Each row is a point on a landscape with many valleys, with its height.
A ball rolls from a point to the lowest of its 2 nearest points, and stops where none of them is lower. Distance is the straight distance between rows; heights are no part of it.
(415): [-2.42 -2.48  1.91  0.46  0.46 -3.52 -0.37  3.70  1.79  4.93  1.35  0.63
  1.04 -5.29 -2.20 -4.22  1.39 -1.64 -4.36  1.18  3.19  0.46  0.26]  height 8.38
(675): [ 1.18  0.46 -1.52  1.06 -0.12  2.17  1.59 -4.33  0.75 -4.34  2.83 -1.04
 -1.87 -0.60  4.56  0.04 -0.48  1.48  1.58  1.60 -3.74 -1.48  0.36]  height 4.87
(561): [-0.22 -0.59 -1.78 -2.57 -3.46 -1.68 -1.97  1.96  0.81  0.38 -3.02 -1.71
  2.22 -0.86 -0.28 -1.19 -2.55 -0.67 -0.03  3.78  0.54  1.29  0.23]  height 0.86
(261): [ 2.06  2.79  1.73  2.87 -0.04 -1.25  2.66  0.68 -1.52  0.86 -2.05 -1.98
  0.37  3.16  1.78 -0.06 -0.36 -0.70 -1.21  1.81 -0.73 -0.65 -0.35]  height 6.54
(181): [ 0.47 -1.52 -4.10 -0.11 -0.35  0.65  0.56 -0.18 -0.03 -4.37 -1.21  1.20
 -0.45  0.99 -1.12  2.54 -2.13  0.32  1.51 -4.00  1.30 -1.98 -3.42]  height 1.13
(200): [ 0.00 -2.16  2.95 -2.50  1.00 -1.39 -1.31  2.17  0.74  3.92  2.10 -2.04
  2.54  0.57 -1.23  0.03  1.17  0.17  0.73 -1.17  1.35  1.24  2.72]  height 0.53
(495): [-0.31 -0.10  0.31  0.35 -0.64 -1.04  0.91  1.99  0.58  1.84  1.00  1.27
  2.42  4.35 -0.93  1.34  3.38 -3.06 -1.95  2.61 -1.34  1.23  1.36]  height 4.26
(274): [-0.98  1.09  0.30 -1.33 -2.16 -0.92  1.21 -0.74 -0.51 -0.10  3.42  1.49
  1.71 -0.22  2.39 -0.92  0.28 -2.11 -0.25  3.34 -1.51  0.31  2.28]  height 0.85
(490): [-0.30 -0.14  2.96  1.38  3.40 -0.14 -1.74  0.45 -0.74  4.58  2.63 -1.47
  0.24  0.52 -1.16  1.76  4.49  0.05 -2.11 -2.23  1.63  1.31 -0.34]  height 3.54
(655): [ 1.76  0.27 -2.65  1.16  1.89  1.37  7.32 -1.98  1.42 -3.72 -1.46  2.23
 -0.44 -2.18 -0.17  0.08  0.17 -0.90  2.50 -2.90 -0.16  0.54 -4.06]  height 8.97
(139): [-1.89 -3.11 -0.62 -3.09 -0.89 -0.49 -2.49  3.65  0.19  2.70  1.23  0.75
 -0.58 -2.19  0.01 -3.63 -2.96  1.97 -2.24  1.74  0.99 -1.76  3.41]  height 3.08
(361): [ 0.31 -0.65  1.83 -2.84 -0.81  3.09  0.01 -0.91 -0.99 -0.49 -0.78 -0.70
 -1.48  0.45  0.22  0.12  0.21  1.48  3.13 -2.50  0.03 -0.18  5.14]  height 6.52
(152): [-0.87  2.82  2.10  0.33  1.35  0.39 -3.57 -1.52 -1.49  0.19  1.00 -1.71
  0.82 -0.82  0.73  1.27 -1.59 -0.29 -0.34 -0.18 -0.16 -0.79  1.07]  height 3.77
(325): [-2.61 -1.76  0.52 -0.34 -0.81 -1.93 -3.92  1.41 -2.80  1.20 -0.08 -1.54
  1.21 -2.45 -1.32 -1.05  1.34  1.03 -0.43  2.11  4.11 -0.40  0.11]  height 8.18
(191): [-0.80  0.65  0.02  1.81  2.88 -2.14  2.20  0.98 -1.20  1.38 -3.00 -0.06
 -0.83  2.81 -0.78  4.01  2.17  1.01 -1.23 -1.59 -1.49  0.08 -1.51]  height 8.51
(443): [-4.18 -1.82  2.45 -0.28  0.35 -3.37 -0.02  3.11  2.57  4.93 -0.24  2.85
 -0.40 -4.76 -2.05 -3.67 -1.21 -0.64 -3.98  0.97  1.21  0.07  1.05]  height 7.84
(580): [ 1.19  0.63 -1.28 -2.41 -2.33  0.40 -2.43 -0.33  0.32 -0.63 -3.22 -2.12
  0.27 -0.42  0.95 -0.62 -1.76  0.58  1.49  1.90  1.31  1.17  0.18]  height 3.49
(641): [-0.63  2.94  3.34  1.89  0.44  0.38 -1.26 -0.02 -0.98  3.05  1.93 -1.21
 -0.19  0.92  0.53  0.73 -0.62 -1.17 -1.52 -0.30 -0.88  0.35  2.51]  height 4.70
(209): [-0.69 -1.62 -4.47  0.19  0.26  1.62  1.21  1.29 -0.94 -3.38 -1.63  2.29
 -3.85 -1.41 -1.43  2.67 -3.06  2.12  2.02 -4.31  1.59 -0.61 -1.82]  height 3.68
(403): [-2.00 -1.48  0.14 -1.02  0.52 -2.52 -3.68  0.87 -2.63  0.16 -2.08 -1.70
  1.30 -0.36 -0.35  0.82  0.97  2.07 -0.14  3.20  1.70 -0.32 -1.50]  height 7.83
(12): [-0.83  1.54  2.72 -1.22 -0.18  1.31  0.10  3.81  2.21  2.70 -2.66 -3.32
 -2.01  2.46 -1.78 -1.87 -2.12 -3.70 -1.02  1.34  0.98 -1.24  3.60]  height 8.99
(182): [-1.17 -0.57 -0.97 -1.25 -2.85 -3.25 -0.54  2.81  0.53  0.09 -1.82 -0.35
  4.27  0.15 -1.73 -1.19 -0.85 -2.76 -1.53  4.29 -0.67  0.73 -0.02]  height 3.48
(633): [ 2.24  2.29  0.35  0.64 -2.39 -0.58  3.25 -2.70  0.05 -1.94  3.13  0.68
  2.51  1.29  2.41 -2.19  0.57 -2.42  0.54  2.41 -2.72 -0.85  0.43]  height 2.57
(56): [ 1.63  2.68  1.84  0.29 -1.20  0.20  4.00  2.78  3.28  3.19  0.01 -0.02
 -0.55  2.42  2.00 -2.85 -1.60 -3.54 -1.55  3.86  0.55  0.71  0.25]  height 6.55
(43): [ 1.85  1.36  0.07  3.36 -0.89  0.02  3.51 -1.21 -1.01 -1.09 -4.25 -1.55
  0.46  1.78  2.25  0.48  0.68 -0.11  0.34 -0.21 -0.03 -0.18  0.24]  height 7.23
(44): [ 0.68  0.26 -1.11 -0.38 -1.13 -0.38  0.70 -1.48  1.59 -2.59 -2.95 -2.31
  2.17  1.80 -0.61  1.52  0.25 -3.13  1.63 -0.43  1.85 -1.26 -3.17]  height 5.53
(129): [-0.41 -1.77 -2.05  2.08  0.68  0.21  0.46 -2.54 -0.97 -5.99  4.26  4.95
 -2.86 -2.42 -0.91  1.09 -0.81  3.76  1.55 -1.91 -3.60  1.35 -3.86]  height 2.87
(308): [ 1.08  2.75 -0.21 -1.15  0.09  1.30 -1.92 -2.26  0.24 -1.90 -1.55 -1.61
  0.31 -0.77  2.39  0.25 -2.10  0.28  0.96  0.79  0.03  0.59 -0.18]  height 4.96
(451): [-0.25 -0.58 -0.24  0.36 -1.68 -2.23  1.33  3.63  2.07  1.16 -1.75 -1.12
  3.49  2.88 -1.73 -0.53 -0.14 -4.11 -1.76  3.97 -1.24  0.18  0.64]  height 5.11
(328): [-1.24 -1.10  2.96 -2.33 -0.77 -2.20  0.19  2.87  1.38  4.67  3.42  0.65
  1.66 -1.34 -0.37 -1.97 -0.39 -1.64 -0.48  1.45  0.51  1.64  3.11]  height 2.64
(18): [-0.45  0.30  0.80  0.59  3.51 -3.55  2.23 -1.19 -2.30 -1.35 -1.01  1.78
 -0.17  1.54 -1.76  2.84  2.33  1.41  0.15 -1.31 -1.34 -0.67 -3.68]  height 7.88
(354): [ 1.60  1.58  2.25 -1.75 -0.02  2.30  1.53  2.08  2.83  3.01 -2.34 -4.04
 -0.71  2.53  0.14 -2.25 -1.57 -2.41  0.34 -0.18  0.15 -0.66  3.79]  height 8.20
(364): [ 0.59 -2.42 -2.92 -1.22 -1.70  2.34 -3.96  0.50 -1.51 -0.16 -0.97  0.69
 -0.79  1.15 -0.13  1.70 -1.03  3.10  0.92 -3.51  0.01 -0.41  2.07]  height 4.44
(104): [ 2.52  2.66 -0.48 -0.75 -0.09 -0.07  3.56 -0.16  2.44  2.00 -2.23 -1.61
  2.36  0.89  2.06 -2.91  0.08 -2.78 -1.09  4.68 -1.28  0.78 -0.22]  height 7.61
(578): [-2.50 -2.56  0.73  0.32 -0.83 -2.32 -2.37  2.86 -0.72  3.91  0.49 -1.90
  1.96 -3.90 -2.75 -3.18  1.66 -1.03 -3.54  1.29  3.60 -0.11  0.70]  height 8.56
(499): [ 4.01 -0.71 -3.68  0.26 -0.96  4.78 -0.22 -2.26  1.51 -2.27 -1.42 -0.85
 -2.02  0.21  3.39 -1.68 -1.88  2.33  2.30 -1.59  1.18 -1.33 -0.97]  height 6.97
(418): [-0.47 -2.55 -2.49 -1.24 -0.71  1.68 -5.73  0.83 -1.85  2.37  0.66 -0.30
  1.12 -1.23 -0.77 -0.37  0.91  2.85 -1.92 -1.79  0.51 -0.25  2.65]  height 2.71
(229): [ 4.00  1.25 -1.52  1.63 -1.15 -0.42  0.94 -3.84 -1.45 -5.44 -0.61  1.28
  1.75  1.14  0.92 -2.59  0.20  0.44  0.33  0.52 -2.45 -2.05 -2.60]  height 7.57
(549): [-1.90 -1.75 -1.26  2.31  1.07  1.78 -2.09 -4.03 -0.64 -4.25  5.26  2.33
 -3.11 -3.45  0.29  2.47  0.47  3.10  1.46 -1.23 -2.69  0.50 -1.61]  height 0.48
(566): [-1.24  1.27  1.07 -1.37  0.56  2.24 -5.64 -2.64 -1.75  0.19  2.95 -0.65
 -1.58 -3.03  0.10  0.48 -0.13  2.42  0.64 -0.95 -0.36  0.42  2.13]  height 2.72
(471): [-1.27 -1.14  0.94 -2.14  0.56 -0.42 -0.57  0.66  2.05 -0.60 -2.33 -2.63
  0.37  2.51 -0.70  2.59  0.61 -2.24  2.09 -0.69  2.18 -0.03 -0.30]  height 6.79
(630): [-1.01  1.70  3.32 -0.13 -1.47 -1.95  2.66  3.09  2.15  4.86  2.91  2.13
 -0.95  0.80  0.64 -2.05 -1.55 -2.44 -1.45  2.47  0.00  1.76  1.81]  height 4.57
(75): [ 0.35  1.47  2.20  3.12  2.11  0.51 -1.98  1.03 -1.22  5.15  3.98 -0.32
 -0.56  1.55 -1.00  1.10  5.07 -0.14 -4.16  0.07  0.82  1.67 -1.13]  height 4.47
(35): [-0.57 -2.75 -1.34 -2.29 -1.19  1.31 -4.87  2.81 -1.64  2.63  1.47 -0.17
 -0.40 -0.89 -0.22 -2.24 -1.85  2.81 -1.75  0.26  0.63 -1.32  3.47]  height 0.93
(506): [-1.45 -2.04 -4.39 -0.68  2.60  1.38 -1.95  1.01 -1.73 -2.20  0.95  3.80
 -4.55 -1.01 -1.01  2.21 -1.10  3.14  1.43 -2.98  1.89 -0.34 -3.07]  height 5.40
(412): [-1.07  0.81  0.18  0.03 -1.33 -0.14  0.29 -0.71 -0.52  0.96  2.77  1.94
  2.60  1.83  0.20  2.02  3.14 -2.63 -0.60  0.70 -1.41  1.79  1.96]  height 2.74
(707): [ 0.02 -0.78  4.22 -1.42  2.46  0.23 -2.01  1.75  0.96  5.82  1.67 -2.58
  0.13  0.89 -2.07  0.65  2.49  0.34 -0.43 -2.03  0.85  1.94  2.50]  height 2.14
(37): [ 0.62  2.85  3.03  2.87 -0.08 -0.51  0.75  2.43 -0.89  3.20 -1.25 -1.99
 -1.11  3.49  0.55  0.86 -0.51 -0.43 -1.70  1.28  0.05  0.75  1.36]  height 5.75
(481): [ 1.17  1.10  0.23  1.82 -2.44  0.83  1.83 -4.40  0.75 -3.30  4.12 -0.89
 -0.03 -1.27  3.26 -0.58 -0.64 -0.59  2.30  1.63 -3.40 -0.17  1.02]  height 3.92
(269): [-0.87 -1.28 -0.33 -1.07  2.32 -2.15 -1.54 -1.16 -2.20 -1.57 -0.79  0.96
  0.87 -0.14 -0.44  2.22  2.09  2.40  0.75 -0.02  0.34  0.06 -2.57]  height 7.27
(660): [-2.20 -1.10 -2.14 -1.73  3.62  0.08 -1.94 -1.08 -1.67 -2.64  1.08  3.10
 -2.59 -1.73 -0.54  2.73  0.84  3.24  1.31 -1.59  1.46 -0.09 -3.59]  height 6.43
(310): [-1.13 -1.79 -0.40 -2.15 -0.45  3.15 -1.43 -0.81 -1.13 -0.76  0.17  0.98
 -1.04 -0.32 -0.61  1.99  1.05  1.99  2.54 -4.08  0.61  0.05  3.71]  height 5.72
(97): [ 1.36 -0.61 -1.86  1.54  0.04 -0.07  1.83 -2.35 -0.46 -7.86  0.41  4.10
 -1.21 -1.70 -1.59  0.06 -1.77  1.59  2.64 -1.97 -1.38  0.89 -5.47]  height 5.38
(38): [-2.89  0.38  3.21  0.27 -0.36 -2.94  1.95  4.01  3.59  5.42  0.48  3.98
 -1.18 -1.14 -1.69 -2.01 -1.95 -1.87 -3.36  2.36  0.21  1.27  0.34]  height 6.47
(404): [ 2.40  1.19 -1.93  0.61 -0.16  3.95  0.37 -3.03  1.61 -2.78 -2.17 -1.83
 -0.59 -0.77  3.21 -1.39 -0.79  0.10  2.60 -0.42  2.13 -1.50 -1.16]  height 6.16
(515): [ 0.71 -0.45 -1.40  0.71  0.13 -1.84  1.81 -1.36  0.36 -3.27 -2.01 -0.47
  1.68  2.59 -2.28  2.38 -0.31 -1.88  0.84 -3.46 -0.10 -2.10 -4.57]  height 3.98
(102): [ 2.38  0.15 -2.84  2.22  1.68  0.98  6.49 -2.13  0.24 -2.85 -3.90  1.03
  0.08 -1.46  1.44  0.60  0.81  1.20  1.22 -2.84 -1.09 -0.44 -2.84]  height 8.43
(564): [ 2.56  0.58 -1.30  1.81 -0.15 -0.74  0.88 -3.71 -0.96 -7.29 -0.42  2.75
  0.09  0.47 -0.46 -1.06 -0.44  0.86  1.63 -1.23 -1.58 -1.22 -4.31]  height 6.75
(348): [ 2.11  1.39 -1.02  4.04  1.03 -0.21  5.85 -1.76 -0.74 -1.95 -4.61  0.25
 -0.19  1.63  0.46  1.07  1.92 -0.11  0.25 -1.16 -1.29 -0.44 -2.85]  height 7.89
(213): [-1.65  0.30 -0.75  0.67  0.55  2.05 -3.91 -4.01 -0.98 -1.69  4.71  0.44
 -2.35 -3.22  0.99  2.04  0.18  2.44  1.56 -0.77 -2.14  0.33  0.22]  height 1.75
(125): [ 1.62  1.83  2.40 -2.30  0.25  3.66  1.22 -0.36  1.14  1.27 -2.60 -2.73
 -1.38  1.62  0.26 -0.51 -0.64 -0.92  0.87 -2.09 -0.69 -0.64  4.50]  height 7.44

Where does a ball stop that starts at each point below?
(564) -> (549)
(102) -> (152)
(660) -> (181)
(404) -> (561)
(56) -> (200)
(499) -> (561)
(415) -> (200)
(655) -> (152)
(75) -> (200)
(12) -> (35)
(354) -> (35)
(104) -> (152)

Call two points neighbours if one is among the 2 nearest of the other. Go from one point of each pair to the other, from neighbour to neighbour, staying as low as possible. Name the highest point that can't be avoided.
(181) and (274) -> (471)
(561) and (549) -> (308)
(200) and (549) -> (641)
